A landscape with many peaks, sampled at points; each row gives a point and its height.
A climber steps from a point to the highest of its 2 nearest points, and stops where none of them is higher. Distance is the straight distance between rows; heights are no part of it.
J_472 (h 177): [-13 -55 -52  30  14 -10 -44  66  24 -12 -25 -33 -19  38 -29  22  20   7
 -41 -18  24 -16  34   3  38 -44 -28 -32 -60]
J_829 (h 46): [ 26  87   5  15 -18 -13  36  27  18  19  34  -7  32   4  14  14  51  21
 -23   1 -22  16  13  37 -40 -10   7 -11 -38]
J_728 (h 693): [-21 -77 -20   7   2  12 -49 -22  13  12  -5  -1 -14 -56 -41 -13  26 -21
  -4   9  17  15  30  10 -31  16  22 -90 -23]
J_781 (h 462): [-22   9  18 -23 -11   6  26  20  23 -37  34  28  34  26   5  -5  -9 -29
   5  54  -7   4 -26  36  10  15  76  46  24]
J_708 (h 670): [-45 -19 -26   9  11  54  21 -11  67  20   9   0  15  -6  17  33 -69  33
 -21  10 -25  55   1 -16   5  16  27  47  30]
J_823 (h 153): [-21 -13 -24  28   5  28   8   2  26  27   2 -44  30   9  -5  11  -2  21
 -42 -23  15   7  17  38   4 -15 -14  -5 -49]
J_451 (h 179): [-23 -36 -27  39  20  18  10 -12 -11  43 -14 -37  21 -21 -41  15  -8  29
 -19 -33  11  11  13  20  -8  12  14 -19 -28]
J_870 (h 361): [-48  38  33  -2   5 -67   1  23   5 -68   5 -15  24  19  -9  24  36 -32
  -9 -47 -34  17 -28  -9  24  26  34  53 -21]
J_271 (h 740): [-11 -53  15   0  25  55  13  -4 -35  12   5  28 -10 -35  -7 -19 -56 -11
  23  33  18  -2 -23 -15 -17  10  67  21  76]
J_369 (h 495): [-16  31  34 -33 -19  -3  18   9  19 -34  21  29  52   8  -2 -16  37 -24
  13  47 -13   3 -19  52 -16   9  44  -3   4]
J_413 (h 101): [ 35 -42   5  32  10  20 -17   1 -73  26 -15  24 -37 -55 -14   2 -58  34
  25  -9  39 -22  14 -64 -10 -13   3  -3  72]
J_460 (h 736): [  6 -50   9  44   9  45   9   5 -41  43  19  -3   3 -41 -19   2 -44   5
  -7  -5  39 -15   7  20 -26  -5  39  -1  14]
J_102 (h 306): [-18  52  10 -22 -13 -20   8 -14  -4 -10  38 -10 -21 -24  30  -2  73 -36
 -22  -2 -12   0 -48  18 -16  -6  40  30 -38]
J_12 (h 509): [-18 -15   5   1  23  14  -9   0 -56  11   9 -18 -51  -4   6  -6 -23 -29
   4 -31   2  -4 -42 -39  17   7  40  50   2]
J_349 (h 363): [  2  74 -16 -37 -27   0  20 -37  38  -6  13  -4   0  17  79   9  20  11
  -6  13 -30 -12 -11  -3   5   5 -46  28  -5]
J_624 (h 643): [-33  57 -20  10  23 -20  26  27  -7   6  36 -47 -27  -5   8  27  39 -25
 -55 -32 -30   1 -34 -10  -8 -20  52  57 -57]
J_27 (h 411): [  7 -49  13 -47  21  23  10   0  12  13 -38 -11  31  51  -9 -41 -35 -14
  45  54  29 -40  26   7   2  -2 -39 -52  55]
J_747 (h 313): [ 11   0  16  -9 -10 -13  19 -43 -23  10 -27 -34  45  45  -6  -3 -29  21
  16 -21  22  -6  10  24  36  18 -58   0  -6]
J_42 (h 145): [ 62  13  66  19 -40   0 -39   1 -65 -24   9  68   4 -22   8  -4 -26 -10
  39  13  36 -29   9   0  10  -8 -21  17  40]
J_458 (h 353): [ 12  10  39 -18  -3 -11  26  -7 -18   6 -23 -10  22  61   9   2 -54  34
  36  -4   6   3  14   3  47  10 -66  39  35]
J_834 (h 267): [-15 -15 -63  16   3  67 -18  41  81  25  16  -6  -8   1  31  30 -30  23
 -51  15  -9   4  36  24   4 -35  -8   9 -45]
J_163 (h 382): [-46 -49  -5  65  -5  30  11  44  67 -33  43   5  32 -28   3  42 -73  -7
 -23   4   6  24   2  65  24   1  56  60 -44]
J_800 (h 470): [-28  35  -2  51  18 -31   0  75  19 -25  14  -4  21  12 -24  56 -26 -10
 -38 -45 -25  36  -3 -27  13  -1  38  73 -16]
J_960 (h 564): [ 14   4  -3 -16  13   5 -22   3 -62  20  10   0 -74   1  16 -20  35 -38
  -5 -17  -2 -22 -29 -32  -9 -11  30  18 -11]
J_963 (h 302): [-24 -48 -42  31   4  56 -19  27  76  12  17  10   8 -19 -13  27 -30  32
 -25   9 -12  23  35  26 -10 -14  18  -3 -16]
J_825 (h 312): [-46  22   7 -97 -16  19  47 -46  21 -14  -2 -30 -14  30  52 -36   7 -13
  19  43 -39 -12 -47  -8   8   8 -41  36  26]
J_534 (h 630): [  9 -18  13 -26   7  51  42 -10 -35   7 -19  40  -3 -33  -3 -44 -41  -5
  59  58  -4  -6 -36 -22 -48  20  39   0  77]
J_274 (h 439): [ -6   4 -20 -15  20  -3  44 -60 -28  57 -33 -61  -9  31   9 -18  -2  23
   1 -22  -4 -12  -2 -21  -5   7 -52 -17   1]
J_372 (h 279): [-24   3  -3 -96 -11  49  15 -21  49   7 -10   6 -30  28  55 -44 -36   1
  26  61 -33 -10 -17 -18   7  18 -45  23  42]
J_125 (h 379): [-38  18  41  21  -5 -38 -12  24   7 -49  30   6   0 -40  -9  26  20 -52
   3 -36 -26  31 -36 -13   9  22  64  40 -32]
J_88 (h 328): [ 84  29   2 -38  -1  18  28  18  15  19 -24  19  15  52  32 -36   0  -3
  14  73  -7 -29  35 -18 -47 -26 -49 -28  38]
J_920 (h 421): [-19 -67   9 -31 -16  14 -53  21  19 -34  -8 -11 -15  41  17 -15 -13 -36
  21  20  43 -51   2  30  68 -13 -20   4 -26]
J_923 (h 339): [  5 -51 -29  -4   8  69 -11   4  68  25   3   3  11  -7  13  -7 -29  15
 -13  42  12  -4  35  32 -26  -6  12 -28  11]
J_633 (h 271): [ 43  35  -3 -57   0   8  40 -12  -4  18 -29 -21   3  63  34 -49  27  -7
  22  41 -14 -38 -11 -19 -30 -16 -54 -11  23]
J_702 (h 80): [-37  20 -17  32 -25  -3   1  32  92 -24  39   4  23 -35  20  40  14   4
 -35 -12 -21  43  21  35   2  -3  17  12 -55]
J_292 (h 375): [-27 -73   1   6 -10  18 -39  29   0 -23   8 -37  -8  21  13 -14   7 -38
  -5  12  53 -45  -3  55  45 -28   7   3 -62]
J_784 (h 622): [ 33  37 -11  -6   6  19 -26  38 -30  12  28  39 -80  -6  23  -7  40 -33
 -23   8 -10 -25 -17 -18 -30 -31  42   9 -17]
J_785 (h 82): [ 17 -41   1  27  -4  40 -40   8 -27  12  -1  27 -39 -48  10  10 -59  31
   5 -18  13  -4  15 -47   6 -29 -11  38  44]
J_294 (h 518): [ 16  -2  -3 -63   5  20  -6  29  21 -23 -27  51 -15  33   5 -39   8  -1
  26  64 -21 -10  -5 -31 -13   7   6  -9  55]
J_997 (h 359): [-20 -42   6 -18  39 -14  31 -15 -72  25 -41   3   7  -8 -52 -28   0   8
  45   3  15  -3 -17 -38 -31  41  43 -47  59]
J_115 (h 531): [-32  15   5 -38 -17 -14   8  -5  65 -37  -7  10  42   8 -11  -7  49  -2
  -2  32 -26  28   0  18 -13  18  33 -20   8]
J_272 (h 181): [-34 -25 -71  31   6  -5 -16  51  44 -19 -17 -52 -12  28 -11  30  38  20
 -76 -23   9  -5  23  12  26 -58 -43  -2 -92]
J_149 (h 452): [ 16  27   4 -23 -13   9   0 -39   7  -1  -2  30   1 -28   1 -23  16   5
  15  13 -10  14   0   0 -41  17   7 -36  19]
J_202 (h 463): [ -6  36 -14 -45  13  24  77  19  33  12 -11   6  51  42   3 -30   0  16
   6  73 -30   8 -14   0 -47  12  39  11  56]
J_384 (h 619): [ 31   5  17  34  24 -34  24  23 -48  16 -24   0  38  -3 -64  10  -9  60
  16 -22   9   9  21 -18  -7   8   6 -29  42]
J_126 (h 415): [  3  12  31 -14 -42   7 -53 -10   9 -57  28  67   3 -42  10 -12  -4 -27
  35  26   2   3  -2  16   5  19  30  10  35]
J_432 (h 637): [-59 -58  -3 -32  10  36  -9 -46  53 -12   3  11  33 -18 -20 -19 -33 -11
  14  51   2  26 -17  43  -5  33  51 -23  31]
J_214 (h 747): [-17  42 -21  26  14 -11   0 -20 -26  21  10 -26 -42 -15  21  34 -23   4
 -22 -65 -20  17 -18 -30  12  -7  -3  58 -26]
J_104 (h 500): [ 21   0 -12  10  -4  -8 -67  -7 -18 -13   4  34 -74 -41  -5   3  38 -17
  -9 -40  -8   6  -2 -35   3 -16   7 -14 -21]
J_853 (h 207): [ 58  40  23  23  -8 -50 -10 -14 -51  -3  -1  28 -17  -8 -15  -4  33   0
   7 -37  18  -7  -2   8  -3  -2 -18 -23 -11]
J_407 (h 455): [ -9 -35  27   2  -3  18   2 -12   6 -21 -16  53  47 -36 -59 -26 -33  16
  47  65  -2   4   5  16 -34  23  45 -42  88]
J_643 (h 342): [-57  48   6 -27   7 -62  23 -17  18 -41   2 -50   9  19   8  16  54 -10
 -15 -34 -42  14 -48 -16  23  13  10  42 -21]
J_434 (h 438): [ 17  19  39 -47 -39  26 -43  -6   5 -48   9  54  -6   1  39 -13 -22 -19
  41  39   9 -14  -1   3  29  16  -6  30  30]
J_114 (h 396): [ 24  33 -15 -36 -31   1 -19 -14  34  -6  14   2 -11  30  48 -12  45  -4
 -22  19  -7 -25   2  -1   7 -28 -51   7 -25]
J_517 (h 692): [  6  17  13  25  29 -36  25 -17 -50  -2 -37  15  14 -32 -54  16 -23  69
  12 -49 -23  29  -3 -57 -14  26   5  12  51]
J_779 (h 749): [-34  10  -7  12  -7  23   7 -23  20  -1  13  11  -2 -22  24  30 -55  21
  -1 -29 -23  43 -24 -25   6  18  14  60  27]
J_533 (h 290): [  7   0   5 -53  -9  25  -4 -16  36  11 -20   0   2  49  34 -22 -34   9
  25  49 -13 -13  21   0  18  -3 -77   3  33]
J_616 (h 519): [-30  22 -16 -37  20   6  67   9  45   8 -12 -29  55  48  -1 -10  -4  40
 -10  36 -35  17 -13   3  -7  14   5  12  35]
J_20 (h 196): [-19  38  -9 -24 -15  47  38  -6  33  17  47 -27  20  14  69  -6  -2 -25
 -23  42  -1 -15 -24  45 -15 -15  17  57 -17]
J_657 (h 102): [-27  24  25   9 -32  11  14   1  -2 -13  46  -9  26 -20  26  19   1 -36
 -12  -7   7  10 -27  51   5   8  44  47 -42]
J_235 (h 424): [-11 -63 -25 -11  29 -34 -45 -35 -46  20 -34 -23 -85   9  -9 -15  20 -24
  13 -39  24 -22   3 -61  40  -5 -37 -68   5]
J_532 (h 555): [ 18 -65  -4   0  11  11 -30 -10 -27  32 -29  -9 -19  15  -1  -4 -30   4
  16  -5  42 -22  39  -8  18  -7 -45 -52   8]
J_449 (h 114): [-59  -3   0  21  -6   0   3 -21   4 -12  15 -44  17 -11  15  17  -9 -30
 -20 -40   0  16 -37  25  28  17  29  57 -55]
J_808 (h 554): [  9  29 -19  70   5  41  19  77  25  24  34  22  27  -9 -18  58 -60  49
 -39  -1 -12  29  19   7  -8 -25  33  49  15]
J_160 (h 528): [ -7  30  -6   3 -18 -38 -64  14  16 -40  23  23 -66 -50  -2  18  71 -38
 -25 -28 -27  13  -5 -22  -3 -10  23  -7 -56]
J_34 (h 67): [ 22   4  -8  38 -28  46 -51  28  20  -2  15  35 -32 -35  21  44 -64  33
 -14 -17   3  10  35 -40  20 -23 -13  63  18]
J_441 (h 412): [-43 -13  11  76 -11  -2  12  79  42 -41  50   2  27 -30  -7  53 -20 -34
 -32 -15 -10  38  -1  51  18 -14  62  51 -73]
J_306 (h 364): [ 30  16 -17   2 -33  15 -52   7  43 -15  21  26 -39  -4  37   3  22  -1
 -13   4   1  -4  18  13  17 -25 -30  -1 -43]
J_672 (h 384): [ 62  19  19  15 -39 -60 -69 -26   4 -40  -9  52 -45 -38 -12   4  33   5
   6 -24 -11  13  22 -31  10   0 -49 -45  -2]
J_132 (h 215): [-41 -83 -19  42  42   7  11  25 -44  41 -18 -42  19   4 -68  28 -36  15
 -16 -43  36  12   6  -1  19   9  31  -7 -21]
J_608 (h 70): [-47  44  18  23 -43 -30   1  20  63 -42  60   1  39 -42   4  34  55 -13
 -10   3 -37  44   9  59  -4   9  23  -9 -67]
J_134 (h 188): [ 90  38  24   7 -12 -17   0 -46 -68  24  -4  29 -15 -18   7 -36  19 -28
  19   1  29 -25  -5  -6 -31   3 -30 -31   8]
J_969 (h 822): [  8  45   2   0  22 -55 -11  -5  -1 -33 -13  21 -18 -17 -13  13   6  19
   6 -50 -48  38  -9 -62  -2  23  18  21  16]
J_940 (h 399): [ 20   0  30 -14   8   6  27  24 -12   1 -14   7  44  46 -11  -2 -41  30
  31  14  13 -10   3   5  12  18  -1  26  47]
J_995 (h 546): [ 36  -1  14  13   0  18 -19  48 -14   2   9  38 -15   8 -11  -3  -4   0
   5  18  15 -13  14   0  -3 -17  26   4  15]
J_831 (h 336): [ 14  49   5  -5 -41  20  -1 -19  30  -2  12  16  17  11  59  20 -26  22
   5  -6  -6   9  15  12  13   6 -53  28   0]
J_158 (h 386): [-30 -34 -38 -15  12  63  17   2  67  29  27 -24  22  10  22 -20  -7 -11
 -29  58   3  -9  -3  44 -18 -20  33  -8  -5]
J_87 (h 762): [ -4   8   5 -12  25 -40   0  -9 -36 -20 -38  20 -20  -8 -42  -6  -3  25
  31 -34 -26  22 -21 -69   7  28  17   1  46]
J_48 (h 216): [-35 -79 -27  18  23  -3 -27  43   9   2 -26 -30  11  29 -37  12  19   6
 -21 -12  30 -19  26  20  27  -8  13 -49 -37]
J_991 (h 691): [-31  62 -28  26  16 -45   4   0 -10  -6  25 -38 -39 -16  23  47  22 -24
 -36 -80 -41  16 -28 -38  12 -13  16  65 -64]
J_984 (h 376): [ -2 -38 -13  -6  37  19  37 -48 -45  69 -45 -33   8   2 -20 -24  -8  14
  13 -10   7  -6  -5 -17 -35  18 -16 -51  19]
J_46 (h 497): [ 88  36  -1 -31 -31   7  -1 -40  -4  16 -33  53 -22  10  37 -37  -5   0
  28  40 -11 -10  18 -31 -21  -5 -88 -42  50]
J_662 (h 340): [ -4 -64  -5  10  -2 -54 -28 -13 -25 -10 -38 -41   7  40 -28  -4  41 -10
  -1 -24  44 -34  19  13  49  -4 -58 -59 -30]
J_961 (h 428): [-23 -14 -13 -22   4  34   2  14  33   2  25   6  11  10  11  -6   1 -17
 -20  39  -3   9 -19  19  -4  -4  54  20   2]
J_291 (h 392): [ 75  16   8 -23  -7 -12  -8  27   8  10 -23  16  12  65  23 -27  15 -13
   7  52  21 -45  38   9  -2 -31 -70 -34  18]
J_520 (h 877): [-29  57 -26  24  18 -47 -13 -24  16 -21  -5  10 -48 -51   3  39   1  12
 -12 -78 -65  47 -14 -68 -11  16   9  25  -2]
J_769 (h 498): [  8 -35  22  14   2  17  19  34  33 -17  22  60  46 -27 -42   0 -39   9
  24  82  -8   5   5  47 -26   2  87 -15  68]
J_766 (h 467): [  1 -40 -27   3  18 -17 -68  -6 -13  11 -30   4 -78 -19  -9   5  35  -8
  -8 -31   5   3   9 -52  10  -6  -5 -49  -4]
J_788 (h 211): [ -7  -7  -8  64 -12 -23 -52   7  38 -27  -1  21 -14 -61 -35  44  -1  27
 -17 -54 -15  47  34 -17   7  -3 -13 -11 -48]
J_215 (h 343): [ -3 -48  -8 -43   9  54   1  -9  24  24 -15 -30   0  45  20 -42 -26 -14
  19  56  14 -40  14   8  -1 -11 -31 -14  28]
J_217 (h 490): [ 10  52 -21 -19  17  -1  49 -35 -35  49 -15 -25 -20  19  17  -7 -15  35
  -1 -25 -18   1 -20 -38 -13   6 -33  28   4]
J_392 (h 409): [-33 -50  12 -16  21  18   5 -20 -17   8 -38  25  23 -31 -44 -28  -6  11
  41  32  14  14   1 -18 -23  31  37 -61  73]
J_366 (h 370): [ 30  28  30  26 -31 -61 -62 -48  -3 -44  12  39 -31 -74  -8  24  25  -5
  11 -61 -11  33   7 -16   5  12 -22 -15 -19]
J_854 (h 563): [ 30  21   1   6 -14  -6 -54  52  12 -24  40  39 -57 -27   1   4  78 -37
 -29   8 -14  -1  -5   0 -21 -33  45 -15 -33]
J_846 (h 255): [-54 -80 -12  31  24  15 -24  33   8  -7 -10 -30   1   5 -31  17 -34  -9
 -18 -33  26   4   9   2  33   0  21  12 -27]
J_848 (h 454): [-20 -43   3 -13  27  28   8  10 -50  31  -5 -32 -31  27   0  -1 -51 -13
  12 -18  28 -17 -15 -16  27   1   9  42   8]
J_855 (h 338): [ 12  53  26  33 -41 -62  -8 -26 -29 -25  18  -8   9 -15  18  23  18 -15
  -5 -60  14   5 -12  30  30   9 -25  22 -64]
J_612 (h 289): [-11  62  10 -37  -8  -8  40 -43 -32   0  45 -27   6 -24  26 -31  83 -42
 -27  16 -10 -22 -49  23 -54   4  42   4 -30]
J_128 (h 397): [-17  -2  44 -11 -24 -19 -40   2 -13 -56  30  36  -6 -42 -22  -7  32 -45
  14   3   1  19 -25  13  -1  26  66  14  -8]
J_193 (h 522): [ 39 -54  21  -6  28  26   8  19 -29  28 -24 -10  33  30 -12 -24 -36 -30
  59  60  47 -58  39  18 -22  -5  -9 -79  44]
J_170 (h 446): [ 79  31  -8 -21 -42  -5 -25 -44  16  12  -2  50 -35   0  45 -18  28  -8
  -6  29  -6  -5  19 -12  -3 -11 -77 -43  -5]
J_881 (h 479): [ -1 -79 -13 -10  -1  28 -55  13  -5   5 -11  -7 -32  40  21  -5 -44 -14
  17   4  52 -39  30  -2  56 -16 -46 -17  -3]
J_863 (h 374): [-22  23 -30 -71  10 -23   5  -6  31 -11 -23 -33 -56  45  29 -14  34  25
 -18   4 -41  -9 -21 -56  21 -21 -66  11  18]
J_622 (h 510): [ 44  41   5 -33  -2  21  45  28   6  -1  -8  46  25  15   0 -37  20  -5
  22  79 -32  -7 -23  -6 -75  12  31 -14  54]
J_916 (h 288): [-31 -72  -3  23  27  15 -45  55 -24  -3  15  -6 -15  -6 -30  16 -11 -32
 -11  -3  33 -11   0  11  24  -7  59   0  -2]
J_928 (h 590): [-42  -2 -30 -12   5  40  45  -5  66  14  -3 -27  43  31   8  21 -38  53
 -29  11 -23  32   8   9   8  14  -7  23  18]
J_60 (h 228): [-19 -19 -20  65 -11 -12 -48  19  46 -30 -10  -8   3 -12 -11  46  -6  17
 -34 -60  -3  28  41  10  35 -14 -41  -5 -71]
J_455 (h 499): [ 39  16  -1 -44   4 -28  29 -72 -40  18 -65   2 -13  15  -6 -48  12  10
  47  14 -11   1  -3 -47 -22  19 -72 -65  41]
J_632 (h 618): [-16 -78   1   2   9  15 -58  18  26 -15  -4  30  -3 -29 -46 -10   0  -7
  21  31  23  -3  27  23   4  -2  39 -69  10]
J_137 (h 197): [-16   9   3  49  -8  -2 -12  17  51  -5  32  23   2 -68 -35  38  26  38
 -11 -23 -34  60  27  11 -25   2  25 -25 -34]
J_6 (h 387): [-16 -25 -18   3  29  37  39 -65 -37  60 -17 -17  -3 -42 -15 -30 -21  18
   1 -15  -3  19  -7  -9 -63  24  23 -32  14]
J_332 (h 507): [ 41  50  18   2  28 -14  52  12 -69  35  -4   0  15  28  -8 -14  -3  13
   7   0   1 -22 -13 -11 -32   3  16  14  17]
J_93 (h 594): [-22  74 -25 -11   8 -12  48   7 -18  12  33 -50 -19  25  45  23  35 -10
 -47 -16 -30 -10 -50 -13  -4 -29  11  67 -24]
J_587 (h 623): [ 30 -23   6  36   1  31   9  26 -40  41  13 -12  26   8  -5  13 -47   7
  -5   2  41 -22  21  37  -3 -18   2   6 -13]
J_967 (h 227): [ 26   9   9  16  21 -46   5 -20 -67  21  -9 -26 -20  28  -7   0   9  -6
   1 -54  26 -23  -8   0  16   4 -25   1 -16]
J_949 (h 552): [ 13 -45  14  15   7  24 -17  30  14  10  21  37  35 -30 -38 -16 -13  -5
  15  58  16  -5  26  51 -29  -2  56 -59  31]
J_519 (h 404): [-12  39 -27 -53  13 -51  -6  -5  33 -27 -45  -4 -54  23  -2  -7  26  23
   3 -16 -61  21 -15 -83  19   7 -30   1  23]
J_32 (h 275): [ 34  37  19  14 -18 -46   3 -12 -26  -2  -1 -28   7  60  32  16  -5  10
   3 -39  19 -22   4  17  66 -10 -86  47 -39]
J_795 (h 325): [-32  48  -1 -44  -7 -60  17 -27  -5 -33  11 -41 -11  14  18 -18  85 -20
 -20  -9 -17 -24 -49  -1  -5  -7  -6  24 -23]
J_839 (h 496): [ 49  36   6 -32   0   3  28 -28 -30  13 -31  34  13  -8 -10 -39  33 -10
  32  29 -14  -7   2 -23 -73  16  -5 -59  32]
J_818 (h 225): [-46 -27 -60  29  -6  31 -16  44  72  -8   8 -37  -1  12  31  33  -3  13
 -60 -14  -7   1  32  13  39 -43 -33  25 -77]
J_481 (h 770): [-51 -85   5  28   5  13 -35 -37   7  -9  -7 -12  14 -78 -45   0   7 -10
  -4 -26  17  32  14  33  -8  37  34 -54 -27]
J_665 (h 450): [ 33  10  35 -12  21  -4  41  20 -47  13 -20   1  45  47 -30 -24  -4   7
  26  33  11 -26  -9   0 -24  11  18 -15  39]
J_492 (h 344): [-39  23 -22 -85  -1   0  24 -41  37  -9 -29 -25 -48  24  45 -45  34  12
   9  22 -43   2 -40 -54  -5   3 -41   4  23]
J_780 (h 131): [-27  15 -21  31   0   3  32   8  -4  18  10 -58  25  14   0  23   6   5
 -41 -38   9   1 -14  30  18  -5  -2  46 -63]
J_590 (h 893): [-20 -66  39  35  18  35  24   9 -40  18  24   9  17 -53 -44  -8 -43  -5
   5  16  26   6 -21  12 -26  12  85  11  42]
J_174 (h 589): [ 70  -6   8 -30  -8 -12   3 -39 -29  15 -60  14 -12  35  16 -53   1 -21
  55  41   3 -19  19 -42 -10  -6 -96 -67  56]
J_190 (h 348): [-34 -52   8  -2  25 -20 -12 -30 -62   5 -32 -16  -3  -7 -45 -12  14  -2
  24 -32  20  -1  -3 -18  -1  31  14 -59  15]
J_799 (h 309): [ -9  44  16  -9 -19  -4  14  21  37 -21  23   0  49  19  22  17  -9  14
 -10  12  -4  11   8  36  24  11  -7  35   1]
J_738 (h 383): [-30 -68 -13 -15  24 -57 -32 -40 -25   0 -50 -53 -35  26 -29  -8  24  -6
  11 -32  25 -13   4 -35  54   4 -56 -66  -6]
J_648 (h 250): [ 28  36  20 -16   6 -40   4  -8 -55   1   6 -25 -20  53  13 -10   2 -22
   2 -18  21 -30 -13  -1  47 -14 -44  30  -9]
J_280 (h 545): [ 53 -38  25  39   4   8   4  17 -78  46  -6 -11  24  23 -10 -10 -39  -1
  24 -18  75 -43  30  31   7 -21 -29 -22  -4]
J_641 (h 578): [-38  -7  -4 -30   3  20  27 -19  71 -12  -8  17  54   3 -20 -18  -1  14
  12  58 -22  29   5  37 -31  31  34 -29  47]
J_397 (h 471): [ 55 -28  -1 -12   4  21 -34  52  -5   3  -5  28  -8  47  18  -8  -7  -7
  11  41  32 -47  36   6   1 -30 -17 -26  26]
J_614 (h 556): [ 32  14  12 -15   8  15  33 -10 -43  17 -38  42  -2 -26 -24 -48 -10  20
  53  34 -10  -7 -13 -38 -57  18  20 -35  67]
J_231 (h 251): [ -7 -26 -18  40  -3 -24 -26 -20  -4  -7 -24 -31   2   6 -18  31  -2  30
 -22 -64  20  10  28  -3  45  -2 -53  -7 -44]
J_759 (h 355): [ 34  60   9  47 -35 -70 -26 -63  -9 -15  27  12 -14 -54   4  33  33   9
 -12 -76  -2  24   8  18  20   9 -47  -1 -59]
J_913 (h 593): [ 21   8 -24 -66  10  48  38  39  28  14 -17  29 -25  24  30 -56   9 -11
  24  89 -41 -18 -21 -35 -56   1  21  -7  45]
J_712 (h 90): [-16  34  10  33 -37  16  -5  24  41 -17  54  26   8 -41  32  42  -9  -6
 -12 -11 -12  34  11  30  -2   4  25  35 -24]
J_469 (h 407): [ 62   8  11   0 -45 -16 -64 -36  29 -18  -4  52 -11 -31   2   1  37  -1
  10  11   3  11  39   4  -6   2 -53 -65   1]
J_817 (h 330): [-41 -76  -4   7  17  -4 -40  54 -17 -22   2 -35 -26  28 -21   1  26 -60
 -14 -12  47 -37 -20  16  38 -18  31   6 -42]
J_602 (h 815): [-26  33 -26   6   5   4  -2 -37  13   2  -3   3 -44 -36  32  33 -38  14
  -9 -53 -47  45 -20 -67   3  15  -8  50  11]
J_239 (h 262): [-13  28   9 -22  -1  14  64  -8 -12  21  37 -54  35   8  14 -22  60 -45
 -36  32  17 -35 -36  53 -54 -23  29  11 -36]
J_907 (h 689): [ 55 -54  14  13  10  -3  -5   5 -54  37 -30  -8  18  34 -10 -17 -18 -18
  36  12  62 -48  44  11   1 -13 -52 -76  18]
J_750 (h 472): [  4   0  28 -60  -8  30  10   7  10 -30  13  40  -3  19  15 -28 -24 -15
  35  60  -9 -15 -12  -1   6  19  13  35  62]
J_365 (h 321): [ 19  66  17  52 -32 -67  15 -25 -11 -21  11  -9  43   9  13  43   6  27
  -3 -58   1  20  18  32  35  14 -63  17 -43]
J_573 (h 423): [  8  -6   6  11   9  17  12 -35 -20  24   5  15  -5 -55 -24  -8  -6   6
  10  -6  -2  26 -13 -13 -34  20  35 -17  13]
J_308 (h 561): [ 52  30  27  32  13 -27  43  -4 -79  30  -5  -3  26 -10 -44  -3  -2  31
   2 -19  13 -10   7   7 -37   1   5 -20  23]
J_867 (h 278): [ 14  -3 -16  27 -13 -14  16 -45   8  20 -19 -53  27  29   9  20 -16  36
 -14 -50  22   1  23  23  40   6 -94   5 -41]
J_78 (h 165): [ 77  24  40   2 -41   7 -22 -17 -31 -14   4  61  10 -26  10 -14   0 -26
  34  28  33 -26  13  24 -14  -3 -27 -29  13]
J_955 (h 226): [  1  40  -1   2   5  25  69  20  12  28  36 -41  63  38  28   0  14  -5
 -36  33   3 -16 -14  54 -39 -16  21  33 -23]
J_127 (h 298): [ 43  72  25  18 -24 -42  26 -47 -41  20  12 -18  17  20  37  19 -23  25
  -2 -56  10  -3  -1  19  32   9 -67  41 -30]
J_261 (h 542): [-19  37 -25 -14  21   4  45 -21 -32  32   4 -59 -19  18  11 -11  28   8
 -27 -18 -12 -12 -39 -11  -9  -7  11  37 -21]
J_240 (h 124): [ 55 -22  41  26  -3 -13 -32   7 -80  -3  -6  39 -12 -19 -13 -13 -24  11
  48  -4  46 -40  15 -31   4 -15  -5 -11  61]
J_339 (h 441): [-33  24  12  65   1 -34 -12  75  26 -34  27   5  10 -17 -13  57   4 -30
 -33 -49 -28  33  -6   5  20  -8  31  53 -71]
J_565 (h 700): [-68 -81  -2  -2   4  25 -18 -30  30 -14   1 -25  30 -35 -36  -8  -9 -28
  -3   4  14  19 -14  36   7  29  60 -16 -13]
J_582 (h 616): [ 19 -15  -6  44  10  34  -6  64   5  16  25  31   7 -19 -28  21 -44  33
 -21   3   3  11  21   3 -20 -27  31  15  22]
J_140 (h 451): [ 17  24 -17 -49  15 -71  24 -56 -21   0 -53 -14 -20  41 -14 -31  31  26
  29 -18 -27  -3   0 -40  17  12 -61 -33  30]
J_270 (h 508): [-13  43 -21  57   5   0  27  69  42  -4  19  11  24   6  -5  75 -31  36
 -42 -23 -40  47  21  -8   8 -12  18  52 -10]
J_488 (h 425): [ 11  52 -26 -49  15 -78  12 -46  13 -26 -42  -7 -20  13 -18 -22  62  35
  15 -19 -49  13 -19 -63   5  13 -26 -25  14]
J_341 (h 60): [-18  77  -1  16 -24 -45  27  24  43 -22  51 -16  31 -17  17  28  95   1
 -40   2 -22  14  -1  48 -20 -18  11 -12 -69]
J_915 (h 389): [-39 -62   5  -2  23  -2   8 -26 -64  19 -19 -44   0   7 -27 -16 -11 -25
  19 -23  31  -9 -17   3  20  19  21  -8  -4]
J_610 (h 358): [-15 -39   6  38 -15  31 -26  44  67 -28  38  20  25 -19   7  15 -52  -4
  -7  38  15  -2  11  68  29  -3  45  27 -23]

For each start below, name the point where the climber stops.
J_137: J_520
J_134: J_174
J_712: J_907
J_955: J_913
J_372: J_174
J_984: J_520
J_472: J_907
J_272: J_481

Call two points neighbours if one is among the 2 nearest of the other. Go from one point of each pair to the other, from neighbour to neighbour, staying as high as possible. Name the lowest point that can't be avoided.
J_520 and J_907: J_984
J_913 and J_520: J_202
J_590 and J_907: J_280
J_784 and J_481: J_190
J_481 and J_582: J_963
J_174 and J_907: J_372
